Each scene shows the same named points in several views. A view is turned or mirrored, and shifted as a whole, has a little noise and may leave points out.

Scene 1
View 1
Muz: [0.069 3.624 3.169 -1.346 0.790 -0.094 -2.264 -2.901 0.447 -1.008 -0.410 2.850 -1.865 0.635 0.357 -1.114 1.583 -0.025 1.098 0.922 1.723 0.815 -0.249 0.762 -0.483 0.985 -0.852 -0.723]
Rab: [-0.088 1.336 0.233 1.029 0.639 -0.586 -1.472 0.943 0.339 -1.844 -1.235 1.098 -0.486 0.949 -1.192 -0.731 0.142 0.213 0.003 1.082 0.484 -1.393 0.509 -0.475 1.550 0.054 0.622 0.571]
dol: [0.111 2.290 1.864 0.342 1.691 -0.778 -1.271 -0.231 0.990 -1.235 -1.182 1.597 -1.451 0.877 -1.550 0.138 -1.290 -0.667 1.025 2.090 1.525 -1.057 1.145 -1.150 0.478 0.331 0.972 -0.395]
bopub: [-0.769 1.694 -0.203 0.850 1.232 -1.677 -0.918 -0.771 0.009 -2.027 -2.254 2.071 -1.287 3.111 -1.490 -0.488 1.339 -0.362 0.107 0.721 0.941 -0.748 1.182 1.399 1.534 -0.609 -1.115 1.481]
Sife: [-1.822 1.339 1.301 1.461 -2.712 -0.785 -0.197 2.735 -0.162 -0.548 -0.782 -1.837 0.616 -1.161 -1.025 -3.154 -0.467 1.836 -0.536 -0.752 -0.423 -3.686 -2.001 0.132 3.687 0.074 1.209 1.589]
Kas: [-0.389 1.654 -1.532 2.344 3.585 -1.406 -0.662 1.454 0.171 -2.937 -1.814 0.080 -2.734 2.358 0.048 -1.712 0.236 1.181 0.760 -0.566 -1.271 -3.220 -1.156 1.209 1.942 -1.807 1.680 0.009]
Dipel: [0.267 2.552 2.800 -1.005 0.408 -0.523 -1.604 -1.372 0.527 -1.658 -0.638 1.820 -0.347 -0.235 -1.448 0.554 -0.467 -0.874 0.443 2.824 2.080 -0.183 1.702 -2.263 0.629 1.553 0.579 -0.418]
Sodof: [-0.193 0.721 -0.732 0.458 -0.191 0.434 -2.870 -0.101 -0.907 -3.304 -0.467 1.572 0.842 0.391 0.953 -2.201 3.189 0.547 -0.682 -0.141 -0.341 -0.394 -0.285 0.299 1.941 0.077 -0.479 0.940]
Duk: [0.003 1.800 0.202 -0.408 0.765 -0.695 -1.719 -1.200 -0.310 -2.589 -1.229 2.247 -0.155 1.263 -0.809 -0.126 1.325 -0.708 -0.029 1.858 0.998 0.151 1.718 -0.925 1.290 0.391 -0.558 0.389]
nad: [0.315 2.688 0.509 -0.073 3.687 -0.520 -2.081 -2.395 0.068 -2.722 -1.237 3.300 -2.695 2.507 0.406 -0.404 1.966 -0.188 1.132 0.846 0.928 0.515 0.626 1.118 -0.494 -0.393 -0.360 -0.667]
rakub: [-0.270 2.175 1.742 -0.532 -0.145 0.322 -2.048 -0.611 -0.521 -2.472 -0.280 0.559 -0.073 -1.482 0.569 -1.717 0.653 0.514 0.077 1.049 0.131 -1.186 -0.499 -1.661 1.569 0.796 0.828 -0.510]
viti: [1.274 -2.203 -2.488 3.324 0.130 2.019 -3.507 3.884 1.541 -1.763 -0.404 3.426 2.526 1.667 -2.284 0.099 1.267 -1.288 -1.057 1.782 1.265 -0.431 2.235 -0.773 0.715 0.508 0.783 1.903]
Nusum: [0.734 1.654 2.730 0.383 -0.072 1.143 -2.702 0.118 1.682 0.319 -0.082 3.123 0.127 -0.120 -1.487 0.129 -0.663 -0.894 0.598 1.945 2.515 0.322 0.956 -0.978 -0.659 1.600 0.814 -0.182]
fot: [0.561 1.631 3.180 1.270 0.169 1.827 -2.725 1.182 2.688 1.349 0.455 2.860 -0.692 -0.079 -1.073 -1.054 -0.803 -0.028 1.368 0.761 2.110 -0.372 -0.796 0.523 -1.114 1.151 1.578 -0.525]
lutav: [-0.001 1.522 1.335 0.873 0.398 0.044 -1.715 0.462 1.107 -0.802 -0.762 1.870 -0.508 0.972 -1.497 -0.517 -0.242 -0.429 0.378 1.335 1.493 -0.549 0.605 -0.316 0.581 0.409 0.677 0.434]
lenup: [0.765 2.613 1.182 -0.168 2.657 0.570 -2.891 -2.681 0.857 -1.538 -0.891 4.833 -1.930 2.696 0.014 -0.181 2.622 -0.604 1.093 0.987 1.944 1.673 0.817 1.725 -1.521 0.242 -1.295 -0.259]
Sabop: [0.045 2.897 3.383 -0.378 -0.123 0.391 -2.265 -1.283 1.068 0.306 -0.194 2.575 -1.272 0.390 -0.556 -1.010 0.508 0.116 0.901 0.552 2.103 0.197 -0.592 0.638 -0.355 1.166 -0.073 -0.592]
ripi: [-1.161 2.019 0.428 -0.070 -0.516 -1.627 -0.716 -0.622 -0.462 -2.389 -1.761 0.759 -0.165 1.134 -1.236 -1.129 0.808 0.141 -0.140 0.919 0.626 -1.236 0.684 -0.150 2.768 -0.169 -0.557 1.465]
bur: [0.135 1.160 0.390 0.649 0.158 0.493 -2.267 0.516 0.108 -1.901 -0.411 1.539 0.322 -0.067 -0.194 -1.398 1.237 0.183 -0.133 0.800 0.404 -0.924 0.095 -0.379 1.336 0.515 0.561 0.254]
muf: [-0.443 0.872 0.880 0.662 -1.493 1.242 -2.716 0.921 0.490 -0.768 -0.075 2.011 1.030 -0.045 -0.029 -2.391 1.973 0.919 -0.403 -0.329 0.794 -0.673 -0.932 0.931 1.379 0.603 -0.237 1.206]
View 2
Kas: [2.358 -1.179 0.886 -3.279 1.038 -1.628 -0.192 -0.400 -0.052 2.989 1.834 0.919 -1.553 -2.671 1.189 -0.399 -0.288 -2.584 1.448 2.413 0.873 0.566 -0.933 0.072 -0.233 2.565 1.204 2.493]
ripi: [2.080 0.512 1.986 -0.481 -0.211 0.010 1.046 -1.859 1.022 1.757 1.981 -0.564 -0.389 -1.261 -0.217 -1.045 0.223 0.110 -0.007 0.727 1.620 2.713 -0.460 -1.209 -0.354 -0.375 -0.586 3.514]
fot: [-1.742 0.797 2.034 1.271 -0.476 -1.886 0.711 -0.781 -0.797 1.367 0.847 0.501 -1.396 0.560 -0.234 -0.011 0.436 1.207 0.626 2.449 0.909 0.837 0.421 0.201 -1.379 1.337 4.717 -1.162]
muf: [0.332 0.481 2.481 1.262 -0.456 -1.156 1.676 -0.505 -1.024 1.110 2.695 1.421 -1.460 0.200 -0.814 -0.999 -0.333 -0.003 0.821 0.843 1.491 1.751 1.914 0.421 0.843 -1.242 1.235 2.052]
viti: [-1.356 2.532 2.120 -2.009 -0.524 -1.950 2.191 0.845 -3.241 -0.334 1.099 0.175 -0.658 -3.437 1.510 1.961 1.364 1.334 -0.887 -0.283 0.069 0.780 2.578 3.638 1.020 0.578 -0.938 1.051]
dol: [0.340 1.233 0.771 -0.631 -0.862 -1.114 -0.264 -2.735 1.428 1.982 -0.436 -1.895 -0.260 -1.418 0.936 -0.156 0.965 1.493 -0.664 1.438 0.769 2.262 -2.625 -1.252 -2.031 2.117 1.470 0.690]
bopub: [1.678 -0.722 2.401 -0.557 -0.227 0.473 0.107 -1.826 0.334 1.848 2.149 -0.693 0.108 -1.807 1.415 -1.066 -0.676 -0.684 -0.394 1.689 -0.359 1.908 -1.580 0.342 -0.817 0.630 -0.962 3.308]
Sabop: [-0.638 0.172 1.896 2.776 -0.976 -0.896 0.251 -2.506 0.404 1.579 1.363 -0.092 -1.041 1.319 -0.585 -1.299 -0.178 1.175 0.494 2.098 0.635 1.942 -0.631 -0.795 -1.265 0.063 2.896 0.304]
Sodof: [1.697 -0.192 0.702 -0.619 -0.693 -1.748 0.830 -0.607 -1.255 1.714 2.804 1.562 -1.967 -1.424 -0.468 -1.119 -0.896 -1.694 0.981 -0.012 1.426 2.106 0.934 1.102 1.818 -0.761 -0.753 3.045]
bur: [0.622 1.011 0.928 -0.015 -0.836 -1.784 0.856 -1.141 -0.329 1.218 1.510 0.625 -1.406 -0.589 -0.509 -0.592 0.178 0.152 0.692 0.654 1.580 2.143 0.566 0.195 0.711 -0.204 0.909 1.598]
lutav: [-0.108 0.807 1.846 0.101 -0.346 -1.197 0.669 -1.511 0.083 1.540 1.003 -0.481 -0.670 -0.635 0.527 -0.224 0.363 1.237 -0.047 1.608 0.792 1.615 -0.187 -0.061 -1.002 0.947 1.873 0.940]
Dipel: [-0.287 2.134 0.797 1.100 -1.496 -1.107 0.313 -2.812 1.134 1.396 -0.303 -1.668 -0.732 -0.153 -0.537 -0.510 0.939 2.463 -0.526 0.587 1.477 2.910 -1.716 -1.564 -1.424 0.372 1.283 0.769]
Nusum: [-1.567 2.008 1.864 1.514 -1.222 -1.563 0.852 -1.683 -0.206 0.800 0.085 -0.838 -0.705 0.341 -0.100 0.093 0.871 2.560 -0.385 1.240 0.849 1.662 0.099 0.026 -1.390 0.721 2.951 -0.587]
Duk: [0.494 0.972 0.966 0.484 -1.682 -0.657 -0.063 -2.509 0.139 1.333 1.075 -0.897 -0.200 -1.216 0.229 -0.905 -0.195 0.614 -0.450 0.240 0.575 3.008 -1.281 0.301 -0.376 0.099 -0.882 2.039]
Muz: [-0.283 -0.349 1.024 3.733 -1.802 -0.869 -0.784 -3.540 0.595 1.691 1.484 -0.165 -0.917 1.702 -0.443 -2.093 -1.241 0.264 0.376 1.609 0.309 2.818 -1.820 -0.371 -1.209 -0.187 1.850 0.778]
rakub: [1.183 1.257 -0.151 0.451 -1.335 -2.194 0.620 -2.214 0.683 1.831 1.117 0.162 -2.194 0.046 -1.756 -1.150 0.171 0.308 0.898 0.122 2.975 3.105 -0.169 -1.622 0.524 -0.595 1.197 1.653]
lenup: [-1.268 -0.780 0.972 3.294 -2.196 -0.876 -1.751 -3.272 -0.912 1.178 2.013 -0.134 -0.306 0.626 1.497 -1.569 -1.759 -0.105 -0.361 1.638 -1.639 2.276 -2.464 2.290 -1.310 0.529 0.272 0.634]
Rab: [1.064 0.667 1.461 -1.136 -0.103 -1.241 0.782 -1.375 0.290 1.719 1.236 -0.212 -1.087 -1.553 0.056 -0.354 0.478 0.096 0.239 1.083 1.215 1.753 -0.271 -0.522 -0.434 1.010 0.749 1.961]
View 3
nad: [1.218 0.700 1.152 0.808 -0.199 -0.071 -0.840 -0.299 -0.325 0.947 0.519 0.165 -0.458 -0.979 0.967 -0.335 5.405 -2.852 0.344 -1.982 1.085 0.721 -0.093 -1.156 1.869 0.171 -0.952 -1.360]
bopub: [0.899 0.728 1.698 -0.842 -0.289 0.441 -1.286 0.344 0.509 -0.881 1.097 -1.170 -0.339 -1.963 -0.889 1.203 2.863 -0.106 0.351 -1.978 0.212 1.147 1.067 -0.226 0.101 2.018 -1.046 -1.490]
muf: [-0.325 -0.711 0.741 -0.380 -1.307 0.470 0.648 1.501 2.565 0.630 0.535 -2.826 -0.337 1.527 -2.457 1.155 3.394 -0.600 1.922 1.928 0.943 -0.779 1.464 1.161 1.402 1.604 -1.011 -2.149]
lutav: [0.319 -1.060 1.519 -0.692 -1.104 -0.531 -0.929 0.514 0.898 1.557 0.067 -1.302 -0.909 1.580 -1.070 0.746 2.110 -0.171 0.345 -0.338 -0.333 0.033 -0.121 0.229 -0.032 1.398 -1.460 -0.856]
ripi: [0.341 -0.806 2.195 -1.139 0.113 -0.422 -1.549 0.994 1.592 -0.630 1.743 -2.227 -1.288 -0.589 -2.925 1.406 2.626 -0.679 1.315 -1.325 1.275 0.641 1.120 -0.544 -0.663 2.664 -1.332 -1.131]
fot: [0.866 -1.750 1.065 0.283 -2.271 -0.335 0.612 0.490 1.101 3.099 -1.099 -0.954 -0.886 4.060 -0.755 0.212 2.662 -0.566 -0.166 1.565 -1.861 -0.909 -0.343 1.248 0.957 0.217 -1.759 -1.360]
Rab: [-0.015 -0.844 1.798 -1.505 -0.222 -0.220 -1.657 0.592 1.023 1.378 0.082 -1.792 -1.153 0.874 -1.917 0.890 2.737 -0.258 0.988 -1.016 0.463 0.193 1.111 -0.125 -0.487 1.655 -0.358 -1.165]
Muz: [1.782 -1.260 1.252 1.584 -1.457 -1.450 0.343 0.668 1.499 0.601 1.521 -0.390 -0.871 0.770 -0.825 -0.536 4.640 -3.008 0.361 -0.263 0.977 0.169 -1.716 -0.747 1.913 0.771 -2.959 -1.120]
Duk: [-0.118 -0.379 1.997 -0.520 -0.428 -0.558 -1.459 0.488 0.815 0.567 1.025 -1.578 -0.668 -0.708 -1.024 0.474 2.271 -1.244 1.304 -1.803 2.157 0.452 -0.678 -0.461 0.793 1.116 -1.274 -0.252]
lenup: [1.245 0.977 0.664 1.649 -1.609 -0.203 0.589 -0.195 0.226 0.813 0.561 0.280 0.459 -0.809 1.569 -0.294 4.254 -2.578 0.019 -1.133 0.751 0.747 -1.854 -0.135 3.365 0.104 -1.773 -1.332]
Sabop: [1.335 -1.629 1.168 0.946 -1.942 -1.200 0.432 0.677 1.542 1.358 0.762 -0.613 -1.085 2.228 -1.340 0.078 3.534 -1.674 0.300 0.688 -0.377 -0.222 -1.112 0.381 1.267 0.947 -2.855 -1.094]
Sife: [0.593 -2.312 1.765 -2.528 0.048 0.163 -1.229 2.078 3.302 -0.017 1.181 -3.507 -2.810 2.568 -5.530 1.936 3.586 0.784 1.705 1.868 -0.595 -1.156 4.326 0.218 -2.625 3.581 -0.309 -2.520]
Kas: [1.146 0.143 1.418 -2.185 0.683 1.575 -2.348 0.061 -0.281 1.227 -0.672 -1.320 -1.780 0.279 -1.277 0.967 4.851 -0.082 0.223 -1.301 -1.250 0.256 4.282 -0.911 -1.462 1.421 1.497 -2.918]
rakub: [-0.021 -1.905 1.946 -0.795 0.040 -1.301 -1.403 1.135 2.236 1.804 1.058 -2.512 -2.540 1.951 -2.816 0.031 4.041 -2.367 2.089 0.363 2.409 -0.880 0.652 -0.841 0.160 1.211 -1.284 -0.898]
Nusum: [-0.130 -1.877 1.588 0.184 -2.051 -1.063 -0.146 0.851 1.121 2.643 -0.402 -1.451 -0.780 3.186 -0.840 0.119 1.207 -0.487 0.398 0.370 -0.096 -0.267 -1.751 0.984 0.959 0.617 -2.554 -0.061]
bur: [-0.524 -0.788 1.351 -0.901 -0.367 -0.016 -0.852 0.984 1.472 1.275 0.139 -2.337 -0.982 1.318 -1.731 0.814 3.145 -0.869 1.657 0.169 1.407 -0.706 0.836 0.204 0.607 1.203 -0.580 -1.416]
Dipel: [0.654 -2.220 2.327 -0.163 -0.919 -2.257 -1.624 0.506 1.001 2.174 0.833 -1.196 -1.704 1.766 -1.583 -0.117 1.464 -1.678 0.815 -1.221 1.198 0.338 -2.210 -0.447 0.057 0.853 -2.869 0.617]
View 4
nad: [2.049 -0.462 -1.623 1.068 -0.286 1.669 -2.457 1.326 -1.975 -0.922 -0.101 -1.175 1.464 1.332 0.136 -0.091 0.321 -2.952 4.268 -1.464 -0.299 1.858 0.643 -2.049 -0.725 -1.232 0.870 -0.487]
fot: [0.716 -1.246 0.864 -1.274 -0.361 3.644 1.948 0.937 0.959 -0.919 0.858 -0.886 -0.356 1.656 -0.406 0.112 -1.642 -0.529 0.960 0.339 -0.728 0.828 0.533 -0.571 1.186 -1.937 0.919 3.080]
Sodof: [-1.863 0.875 0.016 2.085 0.337 0.373 -1.490 0.337 -1.164 0.544 -0.797 0.362 -1.140 1.809 0.889 -0.397 0.728 -1.587 1.304 1.567 -1.866 0.187 0.067 -2.296 0.590 -1.757 0.733 -2.470]
bur: [-0.786 0.896 -0.165 0.973 0.215 1.320 -0.202 1.296 0.489 -0.304 -0.838 0.056 -0.919 1.936 0.140 -0.197 0.113 -1.966 1.596 0.937 -1.646 -0.193 -0.240 -1.280 0.928 -1.709 0.614 -0.239]
Sabop: [0.441 -0.693 -0.229 -1.700 -1.360 3.031 0.648 2.761 0.878 -1.035 0.445 -0.381 0.128 1.112 0.324 0.121 -0.652 -2.316 2.879 -0.903 -0.209 0.880 -0.029 -0.808 0.763 -2.261 0.408 1.433]
rakub: [-1.571 1.502 -1.028 0.258 0.015 2.648 -0.809 2.388 1.178 0.021 -1.074 0.059 -0.289 2.637 0.212 -0.334 0.255 -2.933 1.876 0.616 -1.448 -1.635 -1.288 -0.988 0.270 -2.340 0.050 -0.257]
Duk: [0.903 0.543 -1.831 1.737 0.214 0.267 -0.946 2.441 -0.029 -1.665 -1.698 -0.061 -0.725 1.229 0.274 -0.016 0.020 -3.525 3.905 -0.073 -1.946 0.593 -0.223 -1.653 0.615 -1.441 -0.061 -0.289]
Sife: [-4.902 3.412 2.883 -0.586 0.833 0.153 0.427 1.445 3.554 1.964 -1.149 1.513 -0.761 2.911 0.442 0.475 -0.045 -1.773 -0.936 0.224 -2.240 -0.365 -0.651 -2.113 2.226 -3.373 1.980 -0.176]
Nusum: [1.733 -1.159 0.080 -0.250 -0.463 2.162 2.714 2.036 1.230 -2.163 0.055 -0.460 -1.438 0.796 -0.281 0.357 -1.536 -1.180 2.351 0.695 -1.383 1.009 0.267 -0.347 1.964 -1.439 0.326 2.717]
lenup: [2.731 -2.251 -1.874 0.255 -1.433 2.204 -1.317 1.701 -2.241 -1.828 0.473 -1.169 0.292 0.075 0.622 -0.333 -0.459 -2.387 4.933 -0.994 0.158 2.693 1.048 -1.406 -0.012 -1.173 0.174 -0.390]
lutav: [0.707 0.337 0.098 0.509 0.322 1.208 0.639 1.710 1.021 -1.134 -0.618 -0.348 -0.290 1.573 -0.183 0.422 -0.928 -2.162 2.219 -0.261 -1.725 1.010 0.042 -1.233 1.240 -1.842 0.682 1.544]
Kas: [-0.621 1.957 1.543 2.072 2.188 -0.387 -2.433 -0.958 0.197 1.086 -0.845 -0.735 1.695 3.660 -0.565 0.661 -0.217 -1.752 0.585 -1.220 -1.836 1.920 1.254 -3.285 0.241 -1.919 2.786 0.305]
muf: [-1.877 -0.094 0.862 -0.143 -0.785 1.623 0.672 1.273 0.028 0.200 -0.270 0.789 -1.889 0.935 1.119 -0.460 -0.034 -0.935 1.119 1.384 -1.160 0.402 0.273 -1.624 1.710 -2.236 0.645 -1.161]
dol: [1.417 0.887 -0.729 0.963 0.961 1.493 0.175 2.194 1.509 -1.748 -1.063 -0.880 0.974 2.346 -0.777 0.625 -1.129 -3.069 2.557 -1.018 -1.598 0.485 0.094 -0.861 0.507 -1.701 0.943 2.316]
Dipel: [1.278 0.742 -1.916 0.169 0.088 2.102 0.735 3.467 1.956 -2.076 -1.456 -0.510 0.033 1.958 -0.512 0.170 -0.798 -4.069 3.486 -0.212 -1.732 -0.507 -0.810 -0.073 0.807 -1.847 -0.486 2.226]
Muz: [0.698 -0.833 -1.608 -1.421 -1.654 3.178 -0.853 3.211 -0.116 -1.068 0.173 -0.470 0.628 0.948 0.699 -0.096 0.177 -3.179 4.223 -1.406 0.291 0.914 -0.163 -0.927 0.086 -2.011 -0.047 0.116]
viti: [1.707 -0.506 0.283 4.481 1.879 -0.625 2.015 -0.593 -0.355 -1.832 -1.465 0.425 -3.877 1.095 0.026 -0.091 -1.118 0.205 0.543 4.015 -3.767 1.031 0.683 -1.007 2.618 -0.296 0.619 0.716]
View 5
rakub: [-0.607 -0.565 -0.385 -1.382 -1.635 -0.490 -2.533 -2.306 -0.843 -0.727 -1.279 0.453 -0.723 -1.641 1.015 -4.059 0.218 1.058 -1.137 1.168 1.696 -0.002 -2.170 -2.377 0.740 -0.395 -1.208 -0.176]
Kas: [-1.159 0.616 2.979 0.554 0.366 -1.476 -0.884 -0.799 0.499 0.884 -0.910 -2.338 0.894 -0.235 0.915 0.248 -0.124 0.742 -3.286 0.704 -0.792 2.397 -2.204 -2.305 1.931 0.907 1.623 -0.272]
viti: [-1.320 -4.361 0.501 3.902 2.673 0.867 -2.973 2.830 0.886 0.128 -4.173 -0.451 -0.050 -0.876 1.647 -2.008 -1.358 1.053 -0.750 1.517 0.973 0.029 -2.942 1.432 2.084 -3.231 1.245 -1.559]
bopub: [-1.885 1.738 -0.656 1.827 -1.066 -0.487 -2.186 -0.587 0.122 1.014 -0.866 -1.546 0.660 0.693 1.017 -0.391 -0.730 -0.200 -1.208 2.505 -0.494 0.030 -0.610 -1.636 0.917 -1.113 2.075 -0.864]
Rab: [-1.129 -0.558 0.578 0.823 -0.382 -0.752 -2.310 -0.975 -0.195 -0.244 -1.838 -0.275 -0.225 -0.993 0.777 -1.385 -0.058 0.506 -1.807 1.520 0.999 0.487 -1.686 -1.730 0.643 -0.889 0.952 -0.603]
lutav: [-0.300 -0.373 -0.137 1.197 -0.002 -0.234 -1.744 -0.821 -0.572 -0.401 -2.546 1.046 0.148 -0.380 -0.585 -2.069 -0.596 -0.456 -1.773 1.887 0.994 0.190 -1.347 -1.793 0.081 -1.283 0.635 -1.735]
lenup: [-1.223 1.366 -3.085 0.736 -1.065 0.504 -0.592 -0.089 -1.129 0.652 -1.370 0.011 2.543 2.960 -0.906 -4.388 -1.564 -1.147 -0.239 1.157 -0.969 -0.696 -0.497 -1.966 1.909 -1.130 0.922 -3.957]
Sife: [0.816 0.691 3.277 0.346 0.095 -1.284 -3.535 -1.703 -0.682 0.430 -1.925 -0.401 -0.933 -3.743 0.771 0.382 0.542 1.584 -2.544 2.158 2.152 1.193 -1.957 -2.619 0.280 -1.201 -3.005 3.668]
ripi: [-1.484 1.119 -0.499 1.130 -2.347 -0.957 -3.642 -1.485 -0.015 0.342 -0.961 -0.588 -1.306 -1.175 1.649 -0.331 -0.015 0.337 -1.088 3.433 1.264 -0.631 -0.746 -1.976 -0.369 -1.230 1.518 0.911]
muf: [0.295 0.264 -0.163 0.859 0.387 0.486 -2.727 0.084 -1.345 0.719 -2.361 -0.128 0.753 -1.120 0.149 -3.038 -0.956 0.824 -0.703 1.418 1.073 0.101 -1.568 -1.375 1.961 -2.042 -2.676 0.655]
fot: [1.520 -0.741 0.607 1.165 1.296 0.229 -0.615 -0.641 -1.487 -0.762 -3.854 2.028 1.254 -0.432 -2.548 -3.242 -0.525 -0.817 -2.416 1.079 1.378 1.041 -1.619 -2.139 0.145 -1.276 -1.750 -2.744]
Duk: [-2.423 -0.200 -2.036 1.137 -1.516 -0.237 -2.372 -0.321 0.154 0.288 -1.073 -0.727 0.190 0.698 1.500 -2.483 -0.575 0.211 -0.503 1.931 0.166 -0.843 -1.273 -0.984 1.298 -1.160 2.250 -1.767]
Nusum: [0.517 -1.532 -1.139 1.250 0.168 0.515 -1.498 -0.577 -1.482 -1.237 -3.701 2.529 0.116 -0.631 -1.550 -3.539 -0.384 -0.842 -1.571 1.863 1.904 -0.236 -1.267 -1.463 -0.566 -1.854 -0.073 -3.085]
dol: [-0.584 -0.453 -0.456 0.812 -0.916 -0.706 -1.342 -1.588 -0.516 -1.018 -2.219 1.270 -0.083 -0.247 -0.505 -1.923 -0.076 -0.764 -2.246 1.957 1.052 0.273 -1.362 -2.260 -0.740 -0.248 2.203 -2.556]
bur: [-0.547 -0.875 -0.238 0.168 -0.262 -0.206 -2.411 -0.686 -0.587 0.050 -2.200 -0.230 0.062 -0.871 0.739 -3.019 -0.112 0.854 -1.113 1.155 0.902 0.166 -2.071 -1.478 1.277 -1.214 -0.603 -0.473]
Dipel: [-0.703 -0.988 -1.841 0.124 -2.063 -0.197 -2.037 -2.107 -1.077 -1.509 -2.227 2.086 -1.025 -0.614 -0.318 -3.564 0.170 -0.663 -1.087 2.352 1.934 -0.846 -1.159 -1.970 -1.199 -1.008 1.482 -2.561]
nad: [-1.821 1.340 -1.906 -0.426 -1.611 -0.338 -0.417 -0.926 -0.476 0.364 -0.432 -0.769 1.894 2.521 0.018 -3.602 -0.877 -0.499 -1.130 0.758 -1.157 0.129 -0.809 -2.358 1.776 -0.054 1.835 -3.075]
Sodof: [-1.519 -0.296 0.364 0.015 -0.039 -0.227 -2.746 0.260 -0.065 1.061 -1.152 -1.982 0.455 -0.792 2.224 -2.685 -0.661 1.854 -0.588 0.393 0.038 0.385 -2.465 -1.022 3.165 -1.185 -1.024 0.844]
Sabop: [0.793 1.152 -1.348 0.195 -0.601 0.107 -1.208 -1.451 -1.804 -0.232 -2.374 1.691 1.124 0.110 -1.803 -3.608 -0.393 -0.978 -1.267 1.655 0.961 -0.293 -0.458 -2.768 0.157 -1.144 -1.453 -1.951]

In a view up to two points have been moved. Name them for each view, in the order of its rows, or write none.
view 1: Kas, Sodof
view 2: dol
view 3: none
view 4: Nusum
view 5: ripi, Duk
